A landscape with many valleys, sampled at points; each row gives a point and its height.
From any point a ball takes the steepest step (drop divided by distance) to one of its 2 nearest points. It stops when none of these is lower. Distance is the straight distance between rows; heights are no part of it.
J_441: [ 72 119 112 129 147 104  69  84  42 157 120 146  99 128 122 122 152 151
 160 160 123 124 178 124 121 145 124 110 130 125 167 115]  height 70.4
J_723: [173  98  90 152 130 135 104 170 164 147 172 111 124 110  84 102 101  92
 134 127  94 159 112 153 127 137 135 119 109  88 131 162]  height 37.1
J_818: [164 129 157 158  99  75 130 116 119 122  77  81 138 159 124 124 160 107
 157 219  70 149 206 167 125 169  81 151  72 159  97 138]  height 49.6
J_19: [121 139  98 142 159  56 119 111  78 124 126 178 103 137 112 133 118 120
 137 147 126 159 216 188 153 150  56 116 115 157 154 165]  height 80.4
J_425: [133 122 119 140 135 167 133 110 132 132 104  92 103 116  93  79  93 109
 119  83 174  69 113  92 146 136 146 139 162 153 222 139]  height 30.4
J_629: [143 126 141 174 135  67  91  77 136 142 104 118 138 130 165 122 156 124
 166 231  52 139 164 179 101 161  96 163  99 155 129 129]  height 37.8
J_605: [ 98 178 154  76 131  85  87 128 102  95 138 160 126 169 153 165 183 163
 142 159  92 168 195 129 140 132 126 124 113 133  83  97]  height 56.5
J_62: [153  95 136  99  61 153 113 150 146 136 161 104 114 155 133  99 164 124
 120  96 143 180 116 124 137 159 154 107 128 123  90  96]  height 34.5
J_616: [110 137 146  66  99 141  58 161 111 102 124 123 110 181 133 154 154 158
 137 134  81 154 192  93 123 127 123  99 150 106 106  82]  height 48.5
J_950: [151 100 118 193 109 114 119  81  96 152 109  98 129 102  88 123 157 107
 139 131 131 145 132 157 156 165  64 157  91 124 126 138]  height 55.1
J_479: [140 130 145 101 137 144 141 102 168 122 151 150 211 134 147 150 141 148
 143 149 172 173  80 135 118 109 173 169 137 164 107 111]  height 56.9
J_445: [104 142  75 147 195  73 138 149 110 107 121 161  92 141 114 102  94 116
 118 115 117 125 187 182 130 139  48 120 134 140 171 163]  height 77.1
J_833: [163 115 143 120 110 165 135 143 158 167 181 137 169  89 124 124  79 108
 140 108 149 167  97  94  80 136 192 137  68 178 101 167]  height 24.0
J_703: [113 194 160 105 186 147 127 145 153  99 189 176 137 126 142 179 157 142
 137  95 141 175 166 119 155 100 105 102 127 139 137 123]  height 38.0
J_89: [148 190 145  75 183 137 170 102 160 126 159 162 151 105 125 138 118 171
  90 134 118 151 128 129 169  79 144 102 140 182 147 101]  height 62.8
J_104: [ 93 151 119 117 147  97 197 132 112 166 128 144 121 114 135 136  96 134
 133 176 131 100 106 161 106 125 162  83 111 159 107 145]  height 64.2
J_914: [137 146 146 150 107  77 161 102 100 148 141 164 138  91 110 106 144 155
 164 179 133 116 146 195 124 165 108 119 136 143  89 137]  height 63.4
J_233: [111 184 148  81 133 148 119 119 174  71 153 144 133 120 169 151 144 129
 129  83 158 148 131  83 156 111 118  84 139 104 133 120]  height 45.7
J_804: [138 147 167 107  99 139 188 182 112 125 121 128 155 148 112 151 149 147
 166 154 128 138 145 137 110 162 151 111 141 147  49 116]  height 54.2
J_251: [172 139 115 147 151 173 101 148 114 108 153 120 105 126 102 148 117 110
 104 106 134 111 127  65 102 130 156 141 119  69 188 169]  height 42.5
J_451: [110 120  97 126 164 146 142 112 144 145 122  73 114 139  85  52 128 131
 140 103 189 131 104 149 193 109 177 105 185 191 167 120]  height 57.3
J_297: [166  51 124 159  59 157 105 132 155 119 116 129 134 142 160  93  81 112
  94 107 144  99  95 134 100 133  91 188 165  90 168 144]  height 65.4
J_895: [138 110 133 134 159 188 113 118 148 123 131  93 110 146  92  76 121 111
 169  72 202 171 107 148 191  82 195 125 145 214 152 170]  height 52.5
J_503: [ 88 126  89 144 175  93 140 126 126 120  99 148 100 153 159  99  78 120
 109 116 152  98 127 168 108 145  41 137 132 133 176 162]  height 74.4
J_526: [136  93 155 145 141 146 137 150 144 158 142  92 129  96 102 106 156 159
 147 124 126 158 113 155 158 111 176 138 135 143  49  98]  height 76.5
J_737: [110 141 112 143 148 152 154 157 121 119  69  93  73  94  86  80 141 146
  94  76 128  78 156  65 134  97 178 114 155 137 178 109]  height 75.8
J_972: [157 134 142 144 150 149 199 183 183  89 139 124 155 108 118 109  88 131
 147  95 138  99  90 184 164 110 128 123 176 124  89 152]  height 75.5
J_890: [156 201 131  98 113  78 130  95 137  85 124 137 178 125 133 122 163 117
 135 172 133 153 129 168 141 164  94  95 169 136 136 129]  height 77.5
J_958: [ 98 171 202 139  98 118 178 195 115 127 156  93 138 149 107 134 174 148
 155 155 188 134 163 148 105 185 141 121 164 124  85 129]  height 61.2
J_97: [ 89 147  85 115 141  94 120  90  91 139 145 170  45 117 121 129 113 128
  93 142 106 115 156 123 135 136  95 106  77 129 149 153]  height 69.2
J_188: [147 131 103 125 145 169 112  99 110  99 122 140  94 110 121  76 108 128
 118 100 158  48 127  98 138 121 138  88 201 104 222 134]  height 28.0
J_496: [123 195 116 119 136  53 145 105 112 107  99 127 132 133 109  93 178 146
 147 158 145 141 169 184 131 190 120  86 181 151 132 131]  height 72.2
J_86: [147 101 146  92 100 144  98 129 159 110  76 128 188 114 133 117  96 140
 162 101  72  72 141 141 129  90 109 133 191 127 112  89]  height 74.8
J_448: [ 72 161 129 118 189  88 177 153 118 169 112 123 143 111 121 155 118 141
 159 150  95 101 131 146 109 126 191 128 102 151  82 126]  height 60.8
J_841: [138 144 127 113 104 147 131 173 181  96 105  76 138 148 103  87 127 124
 110  88 119  91 134 138 141 131 124 122 198  90 139 106]  height 79.8
J_217: [ 74 142  93 117 128  76 156  96  86 150 143 167  91 114 129 131  87 116
 133 158 133  84 114 144 114 145 130  70  86 122 106 151]  height 66.7
J_638: [ 90 163 154 127 198 126 193 196 135 136 135 123 125 127 121 152 123 154
 145 113 118 156 154 137 119 110 153 122 117 133  90 138]  height 55.6
J_298: [146  83 103 128 172 160 101 132 103 158 125 112 120 129  94 114  98 125
 133 108 143 160 118 108 139 114 163 135 130 162 166 125]  height 56.8
J_320: [114 115 140 151 188 171 103 130 149 124 143  75 107 110 127 144 111 120
 124  70 173 214 105  91 117  91 208 134  86 180 113 178]  height 38.6
J_603: [143 121 115 128 107 153  97 147 127 143 148 134 148 139 140 141 110  87
 143 120 127 137 100  65  82 164 152 120 107 108 167 158]  height 36.8
J_735: [128 192 142 147 163  41 179 118 124 128 113 158 147 130 125 144 124 141
 135 222  94 129 176 190 114 159 125 128 124 170 118 186]  height 63.8
J_577: [139  92 105 139 111 140  85 166 117 129 170  93 116 187  92 129 166  98
 138 143 111 195 131 110 125 148 126 147  92  94  99 135]  height 81.4
J_910: [112  93 146 146 149 175  96 118 138 116 119 114 113 117 148 153 135 115
 113  84 139 111  84  85 135  95 195 161 127  96 113 139]  height 36.1
J_779: [123 160 108  94 120 122 149 122 117 121 109 149 109 100 138 133  79  87
 102 100 137  65 103  72 106 141 120  97  96 123 169 159]  height 57.1
J_668: [143 128 129 147 121  89 120 114 134 122 144 135 142 177 139 139 150 132
 123 152 123 166 140 163 132 136  47 160 113 128 145 122]  height 76.8
J_412: [158 134 148 111 103 146 207 113 158 103 186 186 129 135 151 130 143 159
  97 135 186 185  88 159 167 103  92 139 159 159 104 115]  height 67.5
J_610: [109  90 122 123 135 128 171 132 145 198  89  80 126 100 102  78  93 146
  66 104 100  90 117 135 125 107 156 164 122 169 126  66]  height 80.3
J_743: [131 137 101 124 149 113 130 106 132 144 163 139 168 168 127 155 134 110
 120 148 152 214  84 112 111 140 131 161  71 135 133 152]  height 70.5
J_691: [142 120 105 169 169 103  97 105  73 145 137 151  79 158 134 121 125 143
 120 203  64 135 197 126 108 122 102 152 105 118 209 153]  height 71.8
J_614: [122 168 140 119 138 155  90 101  99 105 107 135  93 113 135 131 127 131
 133  92 138  57 145  53 121 132 153 101 173  96 190 113]  height 19.6
J_296: [142 129 111  93  93 123 144 108 110 120 164 130 110 163 129 128 170 129
 121 128 172 211  94 131 154 146 153 112 113 132  82 111]  height 26.9
J_946: [122 156 159  98 183 165 171 205 143 140 143 129 129 147 138 157 121 153
 135  83 123 201 146  86 130 104 165 104  92 159 115 123]  height 50.4
J_996: [151 146 167 106  83 140 176  97 121 124 147 171  90  72 113 100 143 153
 133 101 131 123 143 140 193 122 105  81 119 149  66 118]  height 73.6
J_391: [113 102  93 145 157 136 133 126 110 160 155 133  71 109 101 126  88 111
  82 132 103 125  89 113 114  98 156 131  79 109 149 154]  height 46.9
J_630: [198 112 121 113  68 157  88 127 163 147 161 124 175 121 136 109  89  93
 125 104 157 154  91  87  63 154 167 135 115 141 141 149]  height 30.9
J_698: [103 114  91 139 132 150 100 103  71 128  88 116 128 144 136 141 155  98
 183 106 162 101 114  91 124 150 154  98 169 120 159 140]  height 41.2
J_333: [117 140 124 144 123 139 140 171 175 119  83  59  85 121  95  67 149 116
 105  62 125  69 149 100 157 113 186 124 199 134 145  96]  height 77.6
J_257: [138 130 167 171 106 132 113 167 166 137 102  76 162  98 112 138 126 100
 114 113 101  65 128 124  98 168  88 180 121  76 143 126]  height 38.9
J_480: [119 152 130 138 144 136 113 112 100 101  97 122 112 108 106 130 119 150
 125  90 109 107 151  90 148 127 103 115 162 104 164 126]  height 29.1
J_255: [139 175 134 101 165  99 139 115 137 125 144 129  99  53  86 104 121 147
 112 121  89 126 165 145 170 101 123  84 127 141 119 111]  height 67.3
J_103: [126 176  97 125 179  99 126 179 149  96 126 108 135 116  79  87 141 137
 162 122 101 130 165 165 154 129 133  84 177 105 130 138]  height 81.1
J_347: [110 176 143 129 165 107 204 102  87 142 148 156 123  81 102 195 128 148
 143 163 152 127 149 139 146 119 105 117  55 173 130 172]  height 64.0
J_713: [104 183 154 121 159 140 219 110 111 126 127 147 138  78 123 183 106 123
 110 106 172 117 102 102 145 113 126  95  66 178 125 178]  height 61.0
J_475: [163 133 130 149 141 147 142 187 197 123 203 129 132  83 113 119  89 111
 123  91 104 163 120 139 136 130 136 110 109 102  96 166]  height 29.6
J_179: [121 138  99  93 136 109 176  81 119 141 115 137 106 108 120 103 103 123
 109 112 155 102 100 138 164 104 129  63 144 177 134 118]  height 60.5
J_166: [118 154 165  78  83 153  91 146 150  92 140 137 176 153 164 179 155 110
 158 132 129 141 121  67  96 141 116 111  94 111 104 111]  height 56.7
J_892: [157  85 140 137 116 187 125 158 165 138 145  82 133 138  87  70 127 105
 159  68 182 164 129 136 171 130 179 140 157 178 124 138]  height 47.7
J_770: [146  69 125 137  62 164  74 143 140  99 107 122 155 159 165 132 129 109
 142 105 158 112 114 123 114 114  72 157 159  78 149 115]  height 68.0
J_778: [145  88  86 115 106 135 101 131  90 155  79 140 134 176 171 138 114 108
 160 176  65 108 126  92  61 122 155 112 137 123 122 121]  height 61.5
J_725: [130 108 133 160 140  94  85 121  87 148  90 149  86 160 127 121  90 147
 132 202  32 115 242 109 119 151 111 154  77 150 163 163]  height 75.2
J_524: [110  88 143 138 131 136 145 102 119 187 129 129 122  82 107 133 103 147
 116 127 107 114 118 149 148 119 108 157  67 158 129 110]  height 43.1
J_110: [139 127  89 175 138  90 132 139 123 178 148 108 104 158 122 102 118 111
 114 170 104 159 128 142  99 180 112 153 104 101 162 145]  height 76.4
J_414: [128 141 140 152 115 150 129 150 119 101 109  74 166 131 106 166 160  94
 173 102 154 137 114 100 135 150 131 120 125 104  96 160]  height 31.6
J_232: [123  87 131 156  94 135 134  64 123 176 121 163 141 105 143 132 122 129
 114 137 145 130 102 143 133 137  69 175  45 151 125 119]  height 47.0
J_106: [114 146 158 116 104 116 125 142 171 112 165 110 184 133 159 154 148 109
 127 152 164 136  82 139 101 143 131 160 108  81  88 141]  height 60.4
J_688: [193  57 129 176 103 175 111 105 129 133 113 111 137 113 116 109  99 115
  90 114 126  93  93 126 116 122 114 186 128 113 185 141]  height 63.5
J_37: [103 143 133 162 122 100 124 135 176 130 148 114 134 100 140 123 115  96
 101  98 127  79 102 129  90 164 127 158 129  69 131 133]  height 30.8
J_392: [136 103  88 174 170 109  99 107 115 179 126 113 135 124 137 119 126 113
 123 178  91 115  91 148  74 135 141 161 112 100 177 142]  height 73.3
J_855: [127  66  90 129 144 132 101 153 116 150 110 133 153 151 144 124 112 122
 189 161 106 141 112 140  82 126 148 120 143 141 125 107]  height 65.8
J_649: [113 157 107 103 142 122 193 107 115 139 116 158 114 110 133 160  77  96
  75 116 157  99  94  95 124 119  93 103  41 164 147 170]  height 59.0
J_482: [ 90 104  87 139 173 168 116 112 100 115  99  93  96 146 118 112 131  98
 159 110 164 107  89 107 152  94 197  99 187 129 170 144]  height 48.4
J_207: [141  95  95 155 152 143 127 150 126 158 175 152  74  92 101 104  76 110
 113 103 118 144 123 140 144 111 108 102  80 115 151 154]  height 43.4
J_420: [128  91  85 124 104 100 109 104 111 140  77 172 123 192 215 158 126 111
 138 199  84 140 121 100  66 113 112 135  97 116 160 132]  height 57.4
J_575: [106 153 122 135 142 102 115 118  89 136 147 148  38  84  95  98 105 146
  89 110 115  84 180 101 124 151 102  99  99 118 187 140]  height 71.5
J_60: [136 125 173 111  84 121  83 161 150 139 127  96 160 134 150 147 137 109
 130 168  70 102 121 102  87 144 142 162  95  89  84  89]  height 68.2
J_771: [130 149 167 150 104 124 138 194 167  98  89  73 178 134 127 156 104  98
 121 114 126 102 121 140 110 127  79 151 127  75  93 136]  height 46.6
J_82: [ 93 129 104 158 163 100  78 121  82 140 146 147  83 166 140 137 150 142
 140 159  79 129 181 131 106 155 106 136 130  94 169 124]  height 67.9
J_856: [102 151 166 148 114 163 111 119 151 106 147 103 139 109 146 181 147  83
 158  87 187 138  85  79 128 148 148 120 110  90 102 155]  height 18.3
J_695: [123 192 122 130 166  88 153  65 100 136 126 146 153  80  94 159 126 125
 147 160 146 113 124 151 141 126 110  91  93 152 137 148]  height 67.6
J_377: [137 156 159  69 161 134 170 117 175 119 162 168 187 117 155 162 123 165
 109 149 112 151  72 137 138  92 162 152 133 149 117 100]  height 60.0
J_88: [147 109 102 155 101 101 141 118 115 125 101 143 137 127 156 101 113 108
 155 124 140 131 169 166  99 178  41  99 133 142 155 154]  height 74.5
J_95: [128 106 123 156 116  61 107 132  92 116  59 144 100 164 152 135 110 116
 145 160  76 117 210 150 101 164  91 143 104 149 158 169]  height 78.4
J_2: [107 156 119 138 151 111 127 166 123 112 125  72 109 125  67  87 174 147
 143 118 100 158 177 145 164 123 148 122 146 121  90 104]  height 82.8
J_565: [ 84 126 138 135 161  73 100  79 114 141 120 130  84 122 127 121 125 157
  75 154  87 118 143 168 142 141  75 188 114 103 145 108]  height 44.7
J_175: [168 123 146 125  58 147 213 166 126 131 134 140 181 152 131 149 135 121
 158 151 164 151  91 136 121 139 143 112 155 146  82 134]  height 49.3
J_200: [155 110 162 146 140 155 146 151 146 127 184 164 132  79 128 131 134 151
 196 140 132 139 112 170 171  84 165  78 165 143  79 143]  height 69.9
J_538: [147  90 153 150 133 193  94 135 154 138 111  88 113 106  91  93 108 129
 131  81 121  73 130  96 167 124 163 150 157 123 173 124]  height 24.3
J_90: [108 132  92 121 158 117  89 103  63 167 107 126 140 104  95 130 122 130
 183 175 123 104 132 132 119 118 150  79 119 167 141 129]  height 65.2
J_844: [141 146 172 154 138 136 141 149 189 112 174 139 138  79 125 132 108 125
 132  89 146 104 118 128 142 149  96 126 108  79 109 158]  height 20.7
J_453: [143  77 111 137  73 134 103  97  93 151  97 157 116 175 166 151 148 117
 137 178  96 155 135  84 104 136  84 162  69 139 125 112]  height 53.5
J_376: [141  96 120  79  92 170  75 150 131 101 107 122 129 182 144 126 129 139
 151 102 105 125 150  94 115 110 144  90 187 108 128  63]  height 41.6
J_539: [149 103 145 146 138 177 143 116 140 156 156 118 127  96 141 136  86 133
 144 104 194 177  99 117 109 100 213 115  83 196  90 183]  height 30.7
J_497: [127 147 122 133 128  51 108 135 145 118 158 203 122 155 155 126 118 133
 145 168 109 147 233 205 124 137  50 120 114 152 144 163]  height 83.4
J_183: [125  82 137 154 134 142 104 104  93 155 124 145 102 120 132 111 115 159
  90 132 107 113 136 122 133 121  98 180 112 112 163  89]  height 38.2
J_791: [164 102 113 155 100  98  83  50 120 131 109 129 139 128 150 131 180 127
 120 206  68 137 109 150 122 134  84 160 105 111 112 103]  height 21.9
J_878: [148 168 100 122 175 123 159 174 182 119 144 116 160  94  85  93  90 119
 149 125 114 101 115 168 148 114 159  96 177 127 124 142]  height 77.9
J_682: [ 75 146 124  87 144 132 144  67 107 111 117 143  81  92 128 104  87 146
  98 106 161  41 116 125 158 108 105  78 134 174 147 136]  height 57.7
J_34: [ 86 195 113  82 159 110 138  92 133 121 124 142 152 149 157 162 151 140
 127 128 149 147  79 102 114 141 145 136 118 144 146 112]  height 70.3
J_588: [117  90 157 120 111 146 123 141 147 173 117  91 122 104 118  71 139 173
 113 126  99 118 138 150 153 120 159 162 143 147  87  50]  height 78.7
J_821: [ 98  84 109 151 117 115 161 162 121 111  62 107  77 143 136 127 105 134
  85  80  85  88 123 117 141 102 140 145 145  96  79 119]  height 58.7
J_305: [101 122 110 120 174 148 125 112  78 144  85 112 158  98  95 155 122 134
 206 143 141  93 133 152 156  70 150  73 155 172 122 133]  height 60.2
J_16: [110 141 136 157 151 109  64 104  97 124 153 129 114 153 108 156 172 125
 137 175  73 142 185 111 142 132  87 187  91  97 144 115]  height 62.6
J_38: [109  98 103 151 115  48 107  85  63 118  75 161  58 175 185 122 113 125
 122 171 101  95 165 154  81 173 103 121 118 127 169 176]  height 81.3
J_872: [105 164 149  91 112 120 159 143 111 108 162 138 146 196 137 159 204 132
 125 153 170 220 136 135 152 141  99 116 116 131  93 120]  height 11.8
J_169: [155 165 130 106  72  99 154 111 127 108 132 138 105  99 113  98 156 127
 130 105 117 127 151 146 162 159 111  86 142  90  78 115]  height 76.1
J_681: [149 105 149 101  58 135  81 105 179 120  96 140 173 115 181 128 105 132
 107 128  94  70 103 126 115 116 129 148 169 108 132  81]  height 72.6
J_488: [100  85  96 159 182 136  80 137 142 164 149 117 158 148 135 139 117 121
 158 151 128 132  94 142  79 144 156 176 144 108 128 119]  height 69.7
J_202: [132 123 117 143 119 141 158 161 138 130 117  94  83 157 126 129 125 116
  41  89 123 130 103  74 114 162 120 177 114  86 154 124]  height 63.6
J_772: [175 103 119 102  54 120  90  72 131 133 136 137 161 125 132 130 181 112
 135 170 108 175 104 139 132 128  79 137 108 105  94  96]  height 33.4
J_417: [168  76 128 144  88 153  97  90 117 160 118 159 151 119 153 154 118 113
 139 142 117 126 107  93 100 130  84 162  60 138 149 121]  height 50.3
J_72: [161 141 185 131  72 111 154 123 109 115 117 150 172  80 103 107 147 170
 185 155 145  94 156 195 128 171  98 116 187 158  94 133]  height 68.4
J_749: [ 93 134 100 146 146  98 125 105 148 141 135 167 159 164 173 170 129 124
 130 140 158 167 106 131 101 138  70 162  81 130 157 146]  height 73.4
J_249: [104 146  64 122 172 109 152 128 135 107  96  94  94 149  84  51 147 129
 104 107 148 129 115 132 170 130 141  96 192 139 159 115]  height 61.6
J_244: [132 120 130 122 195 179  96 150 148 135 163 116 134 138 133 166 116 130
 110  94 118 206 113  69 119  93 190 136  82 164 122 133]  height 44.8
J_330: [159 108 133 121  58 142 107 185 157 130 103  59 143 155 129 101 126  71
  95 110 145  90 113 113 108 145 160 132 193  89 134  98]  height 81.8
J_209: [118 111 147 122 108 149 124 141 158 136 115  87 143 170 157 143 116 117
  43  98 133 117  76  83  97 138 156 205 145 102 151  91]  height 65.9
J_715: [169 136 177 102  76 159 172 130 177  72 192 157 154 138 140 133 161 137
 125 144 207 171  96 162 171  87 136 122 190 136 109 126]  height 69.6
J_5: [ 89 132  80 124 194 132 111 106  79 102  77  88 112 128  92 123 142 129
 162 121 150  85 136 131 167  66 152  89 179 151 155 125]  height 54.3
J_42: [117  72  81 123 130 134 142 143 116 183 123 122  95 133 138 139  82 108
  90 131  88 104  69 113  94  81 186 120  83 129 114 130]  height 49.5
J_990: [119 171 109 113 161 139 157 106 135 134 137 123 130 129 136 143 124 109
 113 109 162 175  79 103 128 133 165 117  91 141 146 139]  height 67.8
J_436: [112 148 112  77 128 123 157 139 141 149 169 148  99 144 159 132 119 136
  98 116 139 188  94  83 108 131 200  84  77 138 102 130]  height 65.3
J_370: [ 89 156 116 115 143  87 169 124 125 123 108 168 154 138 156 119  91 156
 136 108 179 105 130 161 110 168  75 132 155 151 141 139]  height 71.6
J_307: [ 96 116 169 128 103 127 107 149 151 142 152 111 151 128 165 162 159 109
 132 142 114 126  91 100  86 143 163 175  79  97  43 109]  height 64.8
J_416: [124 170 103 150 155 111 125 136  92 127 112 104  68  78  62  79 135 162
  82 111  98  63 191  93 123 106 144 119 124 113 197 139]  height 73.8
J_193: [ 46 129 141 127 166  79 114  81 114 125  82 148  94 101 133 122 111 161
  89 119 122  67 158 171 135 138 113 165 121 127 133 113]  height 50.5
J_314: [135  90 141 154  75 147 117 148 139 154 108  95 154 147 164 161 103  89
  76 109 127 129  79  73  57 150 148 197  78 114 116 140]  height 68.3
J_787: [125  95 108 152  76 120 114 147 117 122  87 148 132 157 173 118 110 107
 148 116 140 107 131 148  86 162  54 121 162  94 132 130]  height 71.1
J_382: [ 98  98  94 146 157 126 160 139 104 128  40  76 108 134 128 146 121 118
 116 108 100  65  96 134 131  87 180 141 165 131  86 111]  height 55.7
J_253: [122  75  93 106 110 151 134 154 147 161 144 129  78  91 169 103  65 112
 100  98 125  73  82 105 107  94 195  81 122 123 121 121]  height 52.0
J_136: [134  62 142 117  43 145  71 104 140 137 141 144 174 149 170 132 161 137
 134 142 167 167 111 121 115 128  76 168  94 131 107  79]  height 41.0
J_583: [181  76 127 171  91 149  97 133 129 140 124  98 139 122  91  92 134 113
 123 128 108 129 149 144 149 153  66 157 129 104 166 127]  height 60.3
J_854: [124 145 136 174 135  78  90 137 160 124 168 160 131 165 153 132 130 124
 134 159 108 152 197 176 137 153  25 170 112 104 153 148]  height 80.2
J_336: [ 82 139 163 121 129 102 130 150 108 111 121 162 140 169 148 171 132 176
 133 139 119 149 200 179 141 141 107 152 109 145  68 113]  height 62.9
J_960: [152  83  98 129 110 135 125 121 162 108 139 143 130 154 148 113  97 109
  83 103 151 150  75 138 136 127 123 154 139 102 148 119]  height 67.7
J_275: [ 95 134 133 123 127 100 141 113 141 146  83 114 105  99 116  85 106 151
  59  92  94  57 134 134 123 133 127 166 153 119 154  87]  height 81.6
J_786: [177 107 109 116 145 174 123 120  81 157  97  98 137 124 105 104 116 137
  81 162 120  60 113  83  99  79 204 123 147 144 203 115]  height 50.6
J_293: [129 148 194  78 102 168 129 165 136 113 170 166 138 129 163 183 170 145
 178 144 114 169 164  84 117 113 123 105  95 134  57 118]  height 61.3
J_664: [108 155 152 144 119 123 114 168 172  90 123 122 193 139 154 180 122 113
 162 149 123 110 118 169 105 116  84 143 122  55  74 142]  height 53.8
J_204: [146  96  99 111 131 168 128 138 128 130 116  99  96 114 111 104 114 116
 122  82 116 154 109 104 155  90 185  85 136 129 114 125]  height 60.1
J_329: [169  98  89 112 139 167 127 119  63 147  98 105 119 137  84 125 123 139
  90 141 113 131 128  87 125  75 155 127 108 155 206 109]  height 53.2
J_248: [109 180 101 112 153 110 141 104 103 112 120 105 125 137  95  94 168 138
 141 110 167 154 133 141 165 177 125  99 169 134 149 120]  height 66.4
J_712: [143 159 140  97 165 136 204  88 144 124 185 180 122  93 121 125 124 157
  74 131 148 155 107 171 177  83 103 125 139 176 128 107]  height 65.1
J_115: [112 151 176 113 125 144 133  87 143 107 158 150 199 135 148 154 178 155
 139 135 192 150 111 135 144 111  93 168 151 139 124 104]  height 51.7
J_559: [157 122 180 113 115 171 134 164 133 111 178 168 134 117 146 151 158 160
 198 129 125 165 162 131 152  98 128  76 146 140  55 129]  height 65.7
J_594: [150 154 159 111 109 118 132 177 137 112 157 108 114 111 100 116 160 161
 140 132 100 134 165 188 158 134 132  94 159 102  52 110]  height 79.2
J_73: [120 101 126 131 172 165  67 119 114 117 127 122 123 129 125 155 154 143
 177 110  98 155 153  98 145  87 125 122 124 132 123 102]  height 49.1
J_523: [115  92  97 141 159 132 130 147  87 159  74 104  90 121 129 139 114 114
  85 157  98  53  92 114 100  72 203 132 129 104 132 123]  height 52.3
J_428: [136 160  93 100 115 101 149 114 127 116  72 122 155 173 148 116 121 116
 112 128 114 131 111 120  93 150 126  98 166 145 163 106]  height 23.3
J_849: [157 113 147 166 139 166 113 147 114 107 100 107 105 124  99 112 140 157
 109  85 113  94 168  98 147 107 118 162 170  83 186 114]  height 31.2
J_881: [147 139 146 145 119 141 164 161 145  97 129 130 185 142 127 158 146 116
 184 132 192 144 102 153 133 144 126 121 163 117 100 171]  height 42.7
J_552: [141 120 163 156 142 145 170 162 152 141 176 119 136  79 112 110 144 141
 167 132 154 122 101 158 132 143 206  95 175 131  66 142]  height 73.2
J_138: [134  90 117 118  66 124 137 100 157 143 101 142 151 175 178 147 105 107
  86  95 162 156  65 105  93 143 110 171  89 137 124 134]  height 69.8
J_716: [115 175 177 101 134 110 147 111 111 114 143 185  99  66 117 135 132 171
 125  87 131 130 187 151 162 127 100  91 109 155 107 133]  height 70.9
J_714: [ 51 127 138 114 178 136 131  95 126 104 107 137  82 102 140  98  80 158
  90  81 157  52 136 143 168 104  89 141 162 140 145 110]  height 54.8
J_313: [115 172 128 115 135 109 166 150 119 114 181 182 142 172 147 175 156 143
 121 116 155 201 160 152 148 113  84 131 138 154 118 108]  height 27.2
J_180: [125 110  88 110  91 136 112 114 126 138 141 172 106  99 165 135  79 107
 137 123 135  84  87  90 104 107 157  66 129 103 142 157]  height 54.4
J_636: [139 152 101 127 166 131 175 118 139 118 130 119 120  97  87 106 144 136
 130 103 122 142 131 151 203  75 128  80 137 156 117 123]  height 63.9
J_678: [135  84 157  98  69 184  82 162 150 132 155  60 127 171 114  80 141 120
 159 104 179 156 122 120 153 139 182 114 171 148 104 102]  height 41.5
J_767: [102 139 147 137 121 161  89  84 154 121 139 135 141  83 165 156 128  90
 140  99 160  65  74  77 117 122 174 136 144 105 139 135]  height 29.5
J_973: [137  97  81 172 135 111 118 149 111 161 158 100  86 157  80  99 155  96
 126 164 103 192 142 120 130 163 138 147  67 135 129 151]  height 78.9
J_574: [123  91 160 125  64 142 147 108 140 136 155 180 176 139 170 138 168 157
 142 139 219 168 107 137 135 119  77 164 130 142  98 109]  height 46.2
J_165: [ 97 120 124 137 103 109 157 185 149 122 120  95  70 166 142 123 126 115
  56  95 100 118 123 122 115 142 122 169 125  55  95 108]  height 61.4
J_390: [ 88 174 178 128 126  66 173 128 136 119 122 179 150 141 150 149 130 184
 114 150 153 126 167 193 112 168  83 168 142 151 118 134]  height 68.1
J_154: [169 158 106  65 103 121 113 132 143 106 127 128 151 157 124 110 127 144
 121 126  86 147 138 117 137 128 113  90 165 118 137  83]  height 33.7
J_176: [110 131  78 108  97 118 155  87 101 121  78 121 131 164 157 139 135  93
 129  97 176 118  72 104 132 146 159 106 161 140 130 119]  height 32.8
J_831: [110 115 150 126 153 143  40 138  93  90 143 136 122 156 120 192 175 125
 165 138  75 148 201  98 136 103  87 152  98  97 107 117]  height 56.6
J_717: [181 115 104 131 157 153 112 116 104 118 122 121 131 153 132 126 125 118
  77 151 109 102 101  90  91 109 182 158 160  86 200 133]  height 47.1
J_107: [131 112 169 123  69 151  69 120 141 125 102 135 152 117 164 159 129 139
 117 142  70  78 126  91  93 126 108 169 119  85 124  94]  height 70.7
J_898: [151 134 119  95 119 135 155 146 165 134 142  95 102 128 136 113 126 113
  78  94 126 180  85  90 124 118 240  95 111 146  85 130]  height 63.0
J_586: [131 161 127  76 111 152  81 154 149  61 164 143 156 159 156 180 142 106
 167 104 143 163 129  96 130  97 121  80 139  85 131 135]  height 51.4
J_355: [126  82 141 139 161 174  64  85 105 101 130 119 127 135 129 167 160 130
 127 133 128 136 107  87 146 101 147 185 125 103 138 113]  height 42.1
J_989: [145 161 191 136  95 132 163 179 124 108 142 119 168 112  89 124 152 164
 167 147 186 115 164 171 138 166 113 115 219 131 106 129]  height 67.4
J_404: [171 140 142 135 127 133 178 179 172  85 176 160 162  99 118 139 118 150
 167 150 127 124 120 189 148  94 133 102 194 111  70 146]  height 73.0
J_591: [169 166 147 147  96  58 156 109 124 138 120 151 143 113 103 122 143 127
 152 199  90 136 196 185 126 180  79 127  94 163 117 151]  height 57.6
J_396: [112 113 139 188 141 111 121 103  91 177 129 103 124  75  72 112 147 125
 141 154 104 107 150 150 149 149 103 169  65 139 103 129]  height 49.2
J_926: [163 166 110 121 144 100  96  99 136  96 152 127 178 108 120 139 158 110
 139 159 129 157  84 134 137 133 111 108 143  94 128 137]  height 81.5

For each start below, name the point where the ball stops.
J_841 -> J_833
J_503 -> J_428
J_165 -> J_844
J_436 -> J_833
J_412 -> J_791
J_695 -> J_844
J_681 -> J_844
J_890 -> J_872
J_2 -> J_183
